Points on a hilly landscape, in no order, each with its height.
From any point a ball takes the steepest step (drop divided by distance) to one of its 2 nearest points. It stops when none of these is lower. Distance is the straight distance between rows; heights are no part of it.
Q327: [-32 -39  21  -2 -26  11   8  -6  17  48 -75  10  12  34  30  10   8  18
 -14   2  18  59 -19 -28 -21 -15]  (h 75.0)
Q459: [  9   1  -2  -1 -14 -11  39 -18 -25 -38  22 -45 -39  11  32  25  37  16
 -29  24   8   1  38 -47  21  -3]  (h 51.0)
Q523: [ -2 -20 -12 -25  14 -33  39  -6  41 -30  20 -19  19  -2  29 -12  31  29
 -25  13 -36 -13  63  31 -11 -32]  (h 12.1)
Q731: [-24   1  24  34   8  -4  22  47 -15  37   5  -6   8  43 -42   9 -55 -19
  -5  24   9 -28   8  47  -3 -14]  (h 59.7)
Q926: [-24 -21  -2  -3 -23  14   6 -21 -11  32 -36  -3 -11  33  46   7   9  18
 -14  -2  29  32 -20 -48 -19 -12]  (h 72.9)
Q728: [-22 -39  -3   0 -11 -21   3   3  10  32 -83  35  30 -18 -22   2  -8  -1
  33  16 -45  -3 -38  31   1  37]  (h 74.3)
Q822: [-11  34  12  15   8 -22 -20  -8  -6 -15  23   4 -31 -37  24 -30  18 -24
  -7  14 -19  23 -21 -41  23  37]  (h 72.2)
Q293: [-29 -16  14  32  -9   1  14  41 -46  51 -36 -11   5  23 -30  12 -63 -29
  10  27  13 -23  -9  22  -8  10]  (h 55.2)
Q494: [-11 -11  16 -21 -18   7  -9 -26  12   5 -32  17  31  25  12 -23 -29   0
   7 -49  24  31 -15  -3  -6 -34]  (h 39.8)
Q663: [ 29  -5   6  -5  10  -5   9  25  48   8  45 -15  23  18   8   3  20  31
 -29  34 -16  -9  31  38 -13 -13]  (h 40.2)
Q539: [-18   3 -12 -19 -20   1  26 -32 -14 -47   1   9  -2  30  24  -3 -26 -27
   9 -41  32 -25   4 -22 -11 -38]  (h 32.5)
Q389: [ 27  -7  15  -6  14   5 -23  14   8  -5 -47  10  19 -62 -21   5  -3  12
  42 -17 -39  19 -28   3  18  40]  (h 88.1)
Q167: [-20   9  -5  30  -1  -2  -5  13 -26  58   5   4 -38  17  -7  14 -22  -9
   2  52   2 -12 -22   7 -14  42]  (h 32.9)
Q840: [ 17  15  -2 -18 -15 -17  18 -24 -27 -60  15 -24  10   1  10  -8   6 -24
   3 -25   2 -32  11 -29  18 -13]  (h 49.2)
Q181: [ 11  19 -24   4  13 -22  -2 -16  25 -50  55  27 -22 -29 -13 -23   3  11
   9   4 -31 -22   2  35  21   7]  (h 34.5)
Q121: [ 26 -16   3 -13  21 -10   8  21  69 -10  44   2  41  -3  -5  -9  21  18
 -21  -4 -18  -6  54  50 -11 -47]  (h 43.3)
Q963: [-10  11  -8  20   4  18 -10 -18 -23  24 -15  -8 -41  -7  13   7  27  26
  -6  31 -11  41 -37 -53  16  36]  (h 62.2)
Q191: [ -4  15 -22  16  -1  15 -17 -20  18 -37   1  33  17  27 -28 -21 -19  -4
   6 -38  28  21   2  23 -21 -57]  (h 50.9)
Q402: [ 14  11  22 -13   2 -10  28 -34 -25 -45  16 -17  -5 -57  19 -21   8 -44
   5 -17   5  -1  -9 -63  63  16]  (h 85.3)
Q154: [-21 -35  28  12 -13  10   1  28   8  83 -70  -9   7  37 -29  19 -15  12
  -5  29   5  42 -21  -5 -12  10]  (h 84.1)
Q988: [-11  24 -50  -8  -7   9  -4 -52  -6 -52  21  27 -15 -20   4 -32  -6 -28
   3 -17  13 -24 -20  -6  -1 -16]  (h 58.7)
Q619: [-21   9 -48  17 -12  14 -44 -30   3 -35  -4  51 -33 -17 -32 -24 -20 -17
  16 -27  12 -12 -38   5  -9  16]  (h 66.8)
Q484: [-30  -9 -32 -17 -13 -27  34 -36   0 -28  35   9  -8  32  42  -6  14 -19
 -21  -2   5 -44  21  -3 -20 -33]  (h 30.4)
Q553: [ -1  20  -1  30  10 -13   4  21 -15  48  27 -17 -42  14 -18  16  -5  13
 -12  63 -20 -16  -9  12   8  41]  (h 23.2)
Q514: [-34 -41   5  13  -7   6   5  19  -8  54 -71  40  28  15 -44  -9 -57 -23
  35  -5  -1  -2 -26  35 -21   3]  (h 78.3)
Q791: [-24  12 -39  -8 -18  14  -6 -36 -28 -34   0  31 -19 -18  32 -29  -4 -40
   8 -34  23 -27 -17 -22 -19  -8]  (h 61.2)
Q556: [ 20 -26 -22 -30  17 -26  40 -12  23 -58  33 -20  18 -28  20  -3  40  15
 -13   1 -48 -38  64  12   8 -17]  (h 16.5)
Q215: [-17   7 -19  29  -8   6   6  -8 -13  12  12  10 -52  36  38  14  15  20
 -17  42  12  17   4 -27 -32  13]  (h 44.7)
Q996: [ 18  22  22 -13   7   3  -1  -1  45 -11  21   5  34  17  -5 -17 -23  -5
 -18 -47  29  32  36  13   4 -63]  (h 21.3)
Q99: [ 38  24   1  -3  15  10 -43  13  -3  -8  -8   7  -3 -47 -56   0 -17   4
  47 -17  -8  -5 -23  35   9  15]  (h 74.0)
Q118: [-17 -43  45  12  -5  -5  16  34 -14  77 -63 -23  19  31 -43  34 -45 -11
  -1  26   9  20  -8  17   6   0]  (h 85.9)
Q175: [-45 -14  -8   8  -8  26 -18   4 -26  36 -16  47 -13   0  33  -1 -10   4
  19   4  21   0 -40  12 -49  14]  (h 59.0)
Q660: [-17 -12   9  16  -9  11  -4  18  -1  57 -59   8  18  33  -3   0 -23  13
  11  18 -11  39 -12 -11 -33  19]  (h 85.8)
Q251: [-15   9  13   9   0   8 -32  12  23  15 -19  34  15  32 -56 -21 -49 -13
  10 -42  19  24 -12  41 -13 -33]  (h 47.0)
Q30: [-12  -9   9  -9 -11   6  25 -29 -11  15 -11 -19   6  57  46  22  -3  -2
 -26  -6  36  30  11 -47  -8 -30]  (h 74.9)
Q279: [-42 -19   4  31   9  -2 -13 -14 -12  60 -37  20 -53 -32  -3   5  10 -15
  -6  46 -14  40 -57 -43  19  64]  (h 67.6)
Q176: [ 41  -4   5 -26   9  27 -14  39  -3 -16  48 -22  22 -34  33  21  38  30
  -9 -23   1  -6  35   1   1  13]  (h 80.2)
Q965: [ -6 -31  11 -17 -15 -13 -12  -8   4  28 -71   8  29   6   8  -2  21  19
  23   7 -36  33 -23 -15  -8  15]  (h 87.7)
Q416: [-16  22  16  19  16 -14 -19  10 -15  15  13  16 -31 -39 -33 -21 -30 -28
  14  22 -14  -9 -49  19  33  50]  (h 80.3)
Q558: [-54 -30   7   9   1   7 -22 -14 -15  33 -23  63 -34 -51  20 -18  -3 -41
  19  18 -12  13 -60 -21 -12  64]  (h 47.8)
Q679: [ -5  29  -9   8  11 -12   5   9  14  21  38 -11 -21  15   5   0  18  21
 -18  49 -30 -18 -12  17  -4  18]  (h 32.4)
Q991: [ 27  16  18  -5   4   8 -33  28   2 -39  17  -6   9 -28  -3  -5  18  16
  11 -19 -24  -1 -13  -6  11  13]  (h 34.6)
Q861: [  2  12   7 -14  -4 -14  52 -15 -11 -23  11 -31  22  34  30   3  -4  -8
 -10 -26  33 -16  39 -16   7 -52]  (h 81.9)
Q776: [ 14  22  -6  18   5 -13 -40 -16  -2 -33   4  22 -13 -21  -2 -24 -14 -15
  27 -18 -15   9 -12  -6   7  28]  (h 72.3)
Q244: [ 46   9  16   7  20  21 -32  55  -4  29  14 -14  28 -23 -19  18  -4  19
  21  -2  -2  -2  15  36  -3  27]  (h 27.6)
Q832: [-29  10   4  26  14 -14  17  41  19  43  27  12  -1  51 -24  -3 -32  -7
 -12  29  -5 -27   6  44 -26 -20]  (h 63.9)
Q704: [-22 -11 -11  15  -9  12  -7 -16 -28  43 -38  19 -23   5  24   2  13  14
  13  32   0  28 -49 -37 -24  29]  (h 59.3)
Q984: [ -5  13  -1  -1 -14   7  -9 -13 -23 -14  -7   2  -2   8  31 -16  11   4
   4  12  -8  16 -28 -34 -14  10]  (h 53.6)
Q527: [  7  16  -1 -10  11 -43  52 -23  -9 -52  42 -18 -19 -45  23 -15  31 -35
 -11   7 -16 -38  19 -38  44  -4]  (h 55.5)
Q342: [-22   2   0  -7 -20 -15  53 -34 -56 -17  13 -29 -21   7  24   4  15 -50
 -19   3  24 -49   1 -50  30  17]  (h 41.7)
Q665: [-19  30 -22  11   0 -23 -17  -1   2 -15  23  20 -28  17  30  -4   3 -21
  -6  11 -11 -15  -4  -4 -35  10]  (h 65.5)
Q278: [ 30 -14   2 -32  11   0  32  16   2 -30  48 -39  29 -10  24  16  32   9
 -19 -32   5 -26  80  -7  14 -28]  (h 82.1)
Q816: [ 30  25   7  -7   5  -9 -11  23  23 -37  49 -11  -9 -35   7  -9  34  18
  -2   0 -30 -22   4  -6  19  11]  (h 31.4)
Q179: [ -8  -2   0 -19 -20  10   8 -29  -5 -14  -2  10  16  32  35 -12 -27  -5
   5 -28  29   2  -9 -22 -13 -24]  (h 36.0)
Q738: [ 12  25  -1  26  29 -10   4  29  31  22  27  14  22  35 -22  -3 -27  -4
   1  19  -3 -14  18  49 -22 -26]  (h 67.1)
Q45: [ 44  -1  -6 -22  13  13  -1  10  -6 -46  43 -28  29 -32  18  22  29   3
   2 -49   3 -26  51 -11  21 -11]  (h 81.3)
Q378: [ 29  10   9   9   7  -3  -9  28  11  -2  28 -37 -27  -3  16  28  51  47
 -21  28 -16  10  23 -17  12   9]  (h 78.1)
Q925: [ 29  -9  35  10  12   9 -13  49 -17  50  -5 -32  22   2 -39  25 -38   4
  17  15   2 -12   3  40  12  25]  (h 20.7)
Q476: [ 40  17  15   0  23   9 -19  49  -1  18  40 -18  -6 -43  -5  17  15  27
  10  16  -9 -12  20  33   4  31]  (h 32.1)
Q589: [ 19   6 -53  -3  19 -32  -2 -39  35 -60  42  17 -13 -28 -25 -23  28   7
  -1 -15 -32 -33  39  28  15 -24]  (h 40.5)
Q889: [ -4   4  -9   4 -17   6  24 -18 -15 -21   3 -27 -49  33  37  25  23  22
 -22  25  17  25  18 -45  -5  -3]  (h 48.5)
Q142: [-26  14   7 -10 -11  -2  42  -4  32  18  26  -7   7  45  36 -17   0   8
 -51   9  25  17  24 -15 -16 -57]  (h 22.5)
Q273: [  0 -15  27   7  10   1 -19  16 -29  29 -38   0  18  -5 -28  14 -28  17
  35  16 -18  12 -36  33   9  34]  (h 62.8)
Q867: [ 11 -20  -3  14  -2   7 -28   1   0  20 -47  27  18   1 -71  -5 -55  -5
  45 -21  -7  -4 -27  36   7  13]  (h 81.8)
Q863: [-32 -36 -11  24 -26  40 -14   3  -1  56 -46  12 -46  50  -7  19   9  24
 -18  25  15  36 -28 -32 -21  17]  (h 84.0)
Q573: [ 10  12 -11   7  -7  -2 -40 -24   0 -20 -32  27   5  -2  -8 -11 -25 -16
  30 -22   8  14 -19  16 -19   5]  (h 72.0)
Q725: [  8 -27  -5  11  -2  -8 -25   1  -9  12 -63  29  16 -36 -78 -13 -25   5
  53 -17 -30   0 -33  35  20  27]  (h 83.4)
Q709: [ 35  10   8 -11   7   2  -9 -13 -21 -41   7 -22  14 -58  16  -6  20 -20
  12 -41  -4  -6   3 -44  45  16]  (h 83.7)
Q525: [ 53  -1  -5 -20   9  20 -22   7 -11 -55  24 -10  18 -67  10  15  26 -12
  14 -59   4 -16  23 -19  25   7]  (h 82.3)
Q245: [-22   8 -12 -19 -23  -4  14 -39 -37 -32 -12   3 -12 -19  35 -22  -1 -38
   2 -32  19 -27 -23 -42  14   5]  (h 63.5)
Q263: [  2  12 -45  15  11   0   4 -26  36 -42  24  30  16  23 -21 -23  -7  -2
 -10 -19  12  -2  32  38 -17 -67]  (h 53.1)
Q451: [-46 -29   3  15 -10  -4   5  26 -47  59 -64   9  -5   1 -25  17 -44 -31
  19  24 -10 -20 -34  16 -13  38]  (h 51.3)
Q547: [-24  13 -16  32  -4   9 -10   7 -13  51   4   3 -40  31  18  13  -4  13
 -14  41  12   9  -1  -4 -26  25]  (h 40.1)
Q25: [ 19  25   1  10  12  -1 -32   2  -2   1   0  13 -18 -48 -58 -19 -32 -18
  35  -2  -7 -15 -45  24  30  34]  (h 76.3)
Q384: [ 44   5  -7  -1  26  27 -29  44  33   3  35   7  28 -19 -76   8  -6   1
   3 -21  12 -14  40  74  -8 -30]  (h 48.4)
Q532: [ -8 -11 -10 -28 -13 -14 -15 -32  -2 -17 -64  12  19 -14  29  -9  -2 -11
  24 -37 -14   7 -27 -28   3  11]  (h 67.9)
Q491: [-46   2 -24  -6  -9  16  -9 -24 -14  25  18   6 -58  12  43  12  28  -6
 -29  13  11  -3 -37 -60 -13  22]  (h 47.9)
Q649: [-19 -27   5  24 -14  30  -8  22   0  60 -60 -11 -38  47 -30  29  -5  36
 -15  37  19  49 -19  -7  -7  10]  (h 82.4)
Q47: [  4 -24  61  10   5  -6 -13  45   4  66 -46  -7  39  21 -41  18 -40  -7
  13  -2   6  25  -4  26   5  -2]  (h 87.8)
Q983: [ 57   0 -14  -2   3  35 -44   4  13 -19  -6   8  28 -35 -47  -6  -3  17
  30 -56   4   8  12   6   9  -3]  (h 84.6)
Q759: [-20  22 -11  24   1   6 -23  16 -12   4 -13  23   1  12 -34  -6 -38 -14
  23   7   9 -18 -31  49 -19   5]  (h 65.3)
Q613: [ 29 -11  24 -36  12   9  19  12  17 -27  52 -20  49   9   7   0  14   1
 -23 -48  12  11  75   9   9 -48]  (h 82.8)
Q300: [ 23   7 -20 -22   0  -3  22  -7  31 -62  31 -12  22  -2  -4 -19   3   9
 -11 -26  -7 -26  62  19  -1 -38]  (h 23.9)
Q814: [-20  20 -18  17  -1 -11 -11   7  15 -11  23  30  -9  29  16  -8 -11  -7
   2   6   6 -17  -3  33 -35 -16]  (h 62.1)
Q449: [  4 -20  14 -15   1 -38  89  -8  -3 -26  23 -48  19  23  13  18  17  -1
 -23  -2  10 -48  76   5  28 -33]  (h 83.9)
Q890: [-56 -32   1  16   0  13 -20   6 -30  60 -33  48 -31 -37  -1   6 -13 -45
  14  30  -8 -13 -58 -12 -21  66]  (h 44.9)
Q143: [-13   8  19  17   8 -20 -14  17 -44  36 -13 -10 -20 -29 -39  -6 -41 -28
  22  30 -14 -21 -40  19  31  50]  (h 83.8)
Q929: [-37   3  -4   5  -6  17  25   6  21  44  26   8 -21  54  30  -1  11  20
 -51  33  33  27   8  -7 -35 -38]  (h 27.8)
Q111: [-25  21   3   4  -9  13  -4   7  28  25  12  28  22  40   8 -35 -26 -10
 -24 -23  25  16   2  15 -28 -41]  (h 9.4)
Q646: [-26  -6   7  10   5  -2  -3 -26 -15  29 -32   8 -38 -40  16 -11  26   1
  -5  26 -17  55 -50 -69  30  47]  (h 64.8)
Q993: [-21  -1   7 -11 -19 -23  59 -20 -38 -17   1 -33   7  39  23  13  -7 -36
 -14 -18  44 -41  33 -15  10 -29]  (h 83.2)
Q920: [-24  -2 -11  -9 -23   0   9 -38 -24  15 -36  -4 -33 -17  50  -7  16 -13
  -6  -2   5   7 -33 -79   9  25]  (h 68.5)
Q753: [ -8  14  14   6  -2  16  13  18  13  40  16 -11   2  44   2   1  -1  26
 -23  47  22  22 -14  16 -26 -23]  (h 33.2)
Q888: [ 20  -6 -49  -1  21 -30  -6 -24  58 -33  22  20   3 -18 -26 -19  18  24
  -6  -5 -33 -34  35  65   0 -35]  (h 44.6)
Q651: [ -4  -5  -9 -18   2 -23  53 -12  31 -24  18 -27  25  22  39 -14  14   6
 -43   9  -1 -12  63  21  -5 -46]  (h 7.4)
Q716: [-35  -3  32  15  -9  23   9  33   4  68   1  10   1  51 -13   5 -25   0
 -24  35  30  21 -32  19 -31 -20]  (h 38.2)
Q445: [-48  -6  -4  30  -8  13  -9  17 -44  69  -7  21 -53 -17  -2   9 -11 -26
   4  44   6 -18 -47  -4 -21  52]  (h 40.4)
Q231: [ -3 -30   0 -15 -13  -5   4 -31  -9   8 -66 -13  22  -3  33  14  24  22
   8   2 -22  34 -20 -56  11  25]  (h 87.1)
Q137: [ 38  -7   4 -12   1  17 -26   0  14 -24 -46   0  39 -25  -5  -5  -8  15
  38 -48  -9  17  -2  -9   5  -7]  (h 85.7)
Q737: [-18 -19 -17  -9 -28  12  11 -40 -29  22 -49 -21 -36  21  35  18  28   9
 -19   2  18  20 -17 -81   8   7]  (h 70.7)
Q250: [ 28  24 -15 -11  20 -19  21 -25   1 -58  55  -3  -6 -53  11 -21  26 -20
   4 -13 -18 -26  14 -24  42  -8]  (h 58.0)
Q626: [ 10  -3   3 -12   4 -41  57 -19 -24 -39  38 -44 -12 -23  20  13  59 -14
 -24  24 -14 -42  40 -31  45  -1]  (h 52.9)
Q430: [ 15  -4  33  22  10  19  -5  46  -3  16  -6   8  39  11 -62   5 -57  -7
  22  -2  10  12   6  52  -3 -16]  (h 48.8)
Q100: [ 38 -20  23 -10   8  17 -31  31  11   5 -47  10  43 -29 -31   8 -13  13
  45 -30 -18  23  -7  22  -7  12]  (h 86.7)
Q29: [ 37   7  10 -13  -2   3  -6 -16 -25 -16 -21 -31  20 -22  31   4  18   4
  12 -19  -9  15   1 -56  21  16]  (h 85.0)
Q659: [  0  26 -66  -2   3   8   3 -47  13 -64  24  22  -4   1 -15 -20  -4  -4
  -6 -19  10 -25  13  18  -3 -41]  (h 55.7)
Q370: [ 10  10 -15 -20  -8   4  10 -37  13 -61   6  -2  11  16  -7  -4 -30 -13
  -2 -53  36 -11  30   5   5 -46]  (h 28.6)
Q871: [ 12  17  11  24  25  -8  -4  21  49  11  24  18  15  19 -65  -5 -42 -19
  -8   1  16   0  34  78  -6 -43]  (h 69.9)
Q425: [-31 -32 -18 -13 -16  -4  -8 -25  15  27 -74  52  14 -18  16  -1  -8  -9
  33  -2 -22   0 -50   6 -24  31]  (h 72.1)
Q635: [  8  10  -5 -20 -11 -25  39 -15   3 -36  22 -45 -18   8  45  19  36  22
 -32  25   4 -13  36  -6  10 -17]  (h 53.3)
Q10: [-11   6 -23  -9  18 -39  24 -21  22 -18  42 -16 -30 -16  35  -6  51  16
 -34  48 -44 -18   7  -5  14  11]  (h 44.5)
Q20: [-47 -35   3   5 -12  -7   4   6 -30  67 -65  20 -20 -22 -17   7 -25 -30
  20  35 -26 -11 -52  -2  -7  62]  (h 48.3)
Q173: [ 14  -3  20 -11 -18 -17  28 -18 -45 -39  10 -44  -6   2  20  11  19 -26
  -4  -9   4 -29  20 -52  37  17]  (h 46.4)
Q549: [-27   4   5  21   0   6 -11  15 -16  31 -20  31  -2  22   6  -1 -35   0
  18   8  20   2 -32  32 -37   0]  (h 62.0)
Q183: [ 36  -7  11 -12   7  22  -5  33  15  -3  35 -41   3  -7  28  36  49  51
 -27   4   6  15  38  -8   4   0]  (h 79.1)
Q846: [ 19   4  26 -23  -7  -2  27  -6   1 -13  18 -32  26  30  32   2   8  17
 -14 -24  28  15  29 -19   6 -37]  (h 81.0)
Q311: [ -6 -44  27   4  -3  -5   7  23 -33  39 -60  -3  34  -5 -53  13 -47  -3
  39   7 -17  -5 -21  44  20  24]  (h 65.2)
Q794: [  8  12  47  12  12  14   3  45  13  25  13   2  40  20 -26  -3 -28   3
  -3  15  16  37   3  41 -15 -24]  (h 45.8)
Q723: [ 27  -3  26 -21  -7   3   3   9  -6  -8  10 -45   4  15  30  30  27  36
  -8 -14  14  26  31 -28  11 -18]  (h 80.1)
Q689: [ 18  32 -35   7   9  20 -35   2  23 -42  11   7  -2 -16 -62   2 -11  23
  11 -29   9   0   6  46   5 -26]  (h 70.5)
Q486: [ 22  35  -3  11  28 -15 -12  29   2   2  31  -5  -6 -29 -21  -4  -3   2
  16  30 -27 -22  10  42   2  22]  (h 37.6)
Q352: [-40 -17 -28  13 -16  36 -18 -19 -18  31 -14  10 -68  17  25  28  39  -1
 -28  25  23  12 -35 -59 -26  19]  (h 51.1)
Q330: [ 32  10 -16  -8  27  -2 -17  23  50  -2  41   3  27  -6 -43  -4   9  16
  -4  -8 -16 -21  32  74  -5 -36]  (h 46.1)
Q444: [ 14  27   6  13  11  -8  -9  -1 -11  -7  19 -33 -24 -16  29  16  48  21
 -21  16 -12  19  -2 -44  25  19]  (h 76.6)
Q576: [ 12  -8   7  23  -8  29 -15  14  -1  34 -28 -26 -41  28 -23  31  19  46
 -15  40   0  39 -24 -24  12  20]  (h 80.8)
Q419: [-15 -24 -12  10  -8  -4 -21 -11 -18  10 -52  49  -5 -38 -53 -30 -26 -14
  49  -5 -28   1 -52  26  11  41]  (h 84.7)
Q574: [ 22   1  23  -8   3 -21  44 -16 -45 -34  36 -54 -12 -30   8  18  43 -32
 -18  15   5 -24  28 -50  58  24]  (h 49.9)
Q82: [ 25 -20   7 -25  11 -22  69   4 -13 -31  35 -50  22 -11  20  33  32   3
 -16 -19  -2 -54  79  -2  31 -16]  (h 82.9)
Q557: [ -1  26  -5  17  21 -29   3  -9  14   3  54  -1 -38 -14  19   1  36  13
 -20  56 -32  -6 -15  -7  16  26]  (h 38.8)
Q448: [-37   8 -16  -3 -10 -15  17 -32 -19 -16  40  -5 -49   8  48   0  27 -15
 -29   9  -1 -22 -17 -59  15  15]  (h 42.1)
Q71: [-37  -3 -21 -17 -18 -12  35 -39 -31 -18  30  -6 -23  23  48   8  17 -31
 -25  -2  24 -51   3 -34  -1  -7]  (h 35.9)
Q58: [  3 -14   3  -5 -19  -3  63 -16  -8  -9   9 -58 -27  57   8  35  30   9
 -50  15  37  -1  57 -40  24 -41]  (h 86.1)
Q299: [ 24 -20  14 -20 -12   7  -2 -21 -11   2 -48 -37  30   3  36  20  17  12
   4  -8  -3  35   2 -54   1   3]  (h 86.0)
Q645: [-26  -4 -17 -10 -25  -2 -12 -38 -18   1 -46  19  -4 -22  45 -23   2 -22
  14 -26   0  -4 -37 -46   3  18]  (h 66.0)
Q687: [ 36  -6  33 -16   9  21 -24  32  29  -9  30 -11  45  12 -10   9   1  14
  -5 -24   3  21  18  15  -9 -21]  (h 85.1)
Q636: [-38  -1 -35   3 -12  28 -36 -28 -17 -23  -1  60 -27 -35  20 -21  -4 -36
   9 -27  16 -26 -44 -10 -22  15]  (h 63.6)
Q904: [ -6  15  -5  -1  -6 -15  17  -1  23 -13  28  10   7  26  27 -14   4  10
 -14  23  11  -4  11  36 -27 -36]  (h 58.8)
Q732: [ -4 -16  18  -5  -7  -1 -16 -12 -18  20 -38   8  -5 -31   0  -9  -3   7
  21  35 -31  36 -45 -16   7  60]  (h 56.1)
Q63: [ 22  11  19   2  10   8  -2  35  27  28  33 -25  17  28 -17  14  13  30
 -18  40  -5   6   9  26 -15 -13]  (h 37.1)
Q839: [ -6  24  22  -5  11  -3  23   2  52  10  33   8  25  36  15 -25 -15  -9
 -34 -20  22  26  27   8  -7 -57]  (h 17.1)
Q232: [  5   4  28  12   7   2 -21  14 -20  13  -8   1  -6   3 -10   7 -15  14
  21  30 -19  18 -37   3   1  44]  (h 59.9)
Q356: [  9  16  28   7   6 -18 -15 -10 -13 -14  10 -23 -23 -43  30  -9  37  -7
 -13   6 -10  35  -8 -56  44  38]  (h 74.7)
Q898: [ -9 -14  27  -8  -2   5 -27   4  25  27 -32  24  35  30 -24 -22 -37  -4
  18 -35   6  45 -13  15 -16 -24]  (h 43.4)
Q89: [ -7  34 -35  22  15  14 -26   4  10 -20   3  23  -3   7 -59  -7 -35   3
  12  -9   7  -7  -4  56 -11 -14]  (h 68.4)
Q120: [-17 -24 -15  29 -10  12 -21  -3  -5  34 -57  49   7   7 -58 -10 -60 -23
  36 -16  16 -10 -28  38 -24   0]  (h 80.0)
Q325: [ 22   3  22  26   3  -3  -7  39 -14  56  17 -37  -2  20 -35  25 -12  11
  -3  50  -1 -14   7  23   6  28]  (h 11.6)
Q413: [  8  22   1 -12 -11 -10   4  -9  -8 -41  22 -16  -2  16  23  -9  20  -5
  -4  -8 -12 -16  -4 -34  -5 -17]  (h 51.2)
Q638: [ 38  -8   9 -22  11  29 -32  45  18 -17  43  -1  35 -12 -13   1  14  15
   0 -48   9   6  46  36 -12 -17]  (h 84.2)
Q599: [ 23  -7  36 -14  -5   7 -31  20   8   9 -28 -20  17   7   9  10   1  30
  12 -11  -5  34  -6  -4  -8   5]  (h 40.0)
Q569: [  3  13  -5   2  -4  -9  24  -3  25 -15  23 -21 -16  26  38   8  33  24
 -32  43   0  -2  19   2 -20 -21]  (h 55.8)
Q795: [ 17   5  13   9  10  18 -15  22  -5  13   2 -32 -17  18  -2  34  21  54
 -10  34  -4  35  -5 -12   1  19]  (h 79.4)
Q398: [ 29  37 -22   2  27   6 -33   2   7 -36  22   7 -13 -46 -46  -3  -2  11
  25 -18 -13  -3  -7  29  13   1]  (h 72.4)
Q452: [ 11  -6  46  -4  -1  22 -10  31  16  25 -21 -12  30  26  -4   6 -20  20
  -6  10   7  62   2   3 -19  -4]  (h 42.7)
Q831: [ 58   2 -30 -17  11  47 -38   6  13 -46  27   4  21 -56 -24   8  14  17
  15 -63  13  -6  25   5  11  -5]  (h 83.6)
Q622: [ 40  15 -16  -9   4   5  -9  17  37 -55  41  -3   8 -28 -12 -13  15  19
   2 -24 -15 -25  33  24   8 -13]  (h 27.3)
Q106: [ 33  14  13   4  13  31 -24  50  17   7   7   5  32  -8 -62  -4 -31  13
  23 -24  11   6  20  53  -4 -21]  (h 48.0)
Q937: [ 31 -10  -4 -27  18  19  -7  28  34 -37  50  -1  43 -17  -6   7  20  16
 -14 -58  13   4  68  33  -3 -48]  (h 83.5)
Q836: [-38   8 -10  15   5  21  -6   8  25  15  25  57   6  37 -11 -29 -38 -29
 -15 -16  28   6   3  34 -49 -45]  (h 17.4)
Q281: [ 34  17   1 -26  -8   7 -14 -16  24 -27   3  -7  27   8   2  -4 -17   0
   9 -52  21   5  15   2   6 -36]  (h 25.1)
Q701: [-24   2 -13  11  -7  15 -16 -18 -26   8  -6  33  -6  10  42  -4   0  -9
   7   8   9   3 -39 -24 -35  12]  (h 56.2)
Q359: [-12 -11 -21  -7 -13   1 -36 -32   6  -7 -62  43   7 -15   3 -11 -17 -19
  31 -22   1  11 -45   6 -21  14]  (h 70.0)
Q462: [ 37  -9  32 -19  -5  12 -41  36  -8  -3   2 -19  12 -32   1   9  25  33
  21 -24 -15  18 -11  -4   6  27]  (h 37.2)
Q922: [-22 -15 -23 -19  -6 -49  67 -34   1 -43  14 -17  -4  12  32   1  24 -22
 -25   6 -12 -65  45   2   4 -27]  (h 24.9)
Q73: [ 10 -11 -21 -30   2 -30  54 -28   2 -68  28 -23  10  -8   6  -4  10 -11
 -14 -12 -19 -47  65  18  17 -24]  (h 20.3)
Q117: [-30  -7  16   7   9 -16 -21 -10  -9  18 -28  38 -23 -51 -11 -28 -15 -35
  26  18 -27  32 -57 -17  16  61]  (h 51.7)
Q420: [-23  -7  -9  -4 -21  -6  71 -24 -23   1  10 -40 -12  49  28  20  20  -8
 -45  11  41 -26  38 -34   9 -38]  (h 84.9)
Q319: [ -8  23 -25 -17  15 -40  14 -20  28 -40  40   9 -22 -16  19 -16  24   4
  -7  14 -36 -27   1  19   3  -6]  (h 40.7)
Q969: [ -8  35 -16  14   8 -23 -20 -13  -1 -34  24  19 -28 -22  17 -31   6 -36
   0  -5 -17  -3  -5 -26   0  23]  (h 69.1)
Q178: [-13 -32  11   0  -8   3  -3  13  24  35 -81  27  50  13 -31  -4 -28   3
  26  -6 -23  16 -34  23 -12   5]  (h 76.4)

For each start below, name the point where the ball stops.
Q725 => Q359
Q419 => Q359
Q430 => Q651
Q448 => Q651
Q342 => Q651

Call two points neighbours if one is among the 2 nearest of the other. Go from one point of each pair to the other, from neighbour to neighbour, staying as low as possible. Name the highest point that can't be avoided.
Q651 and Q325 => Q430
Q753 and Q325 => Q330
Q106 and Q890 => Q384
Q325 and Q181 => Q10
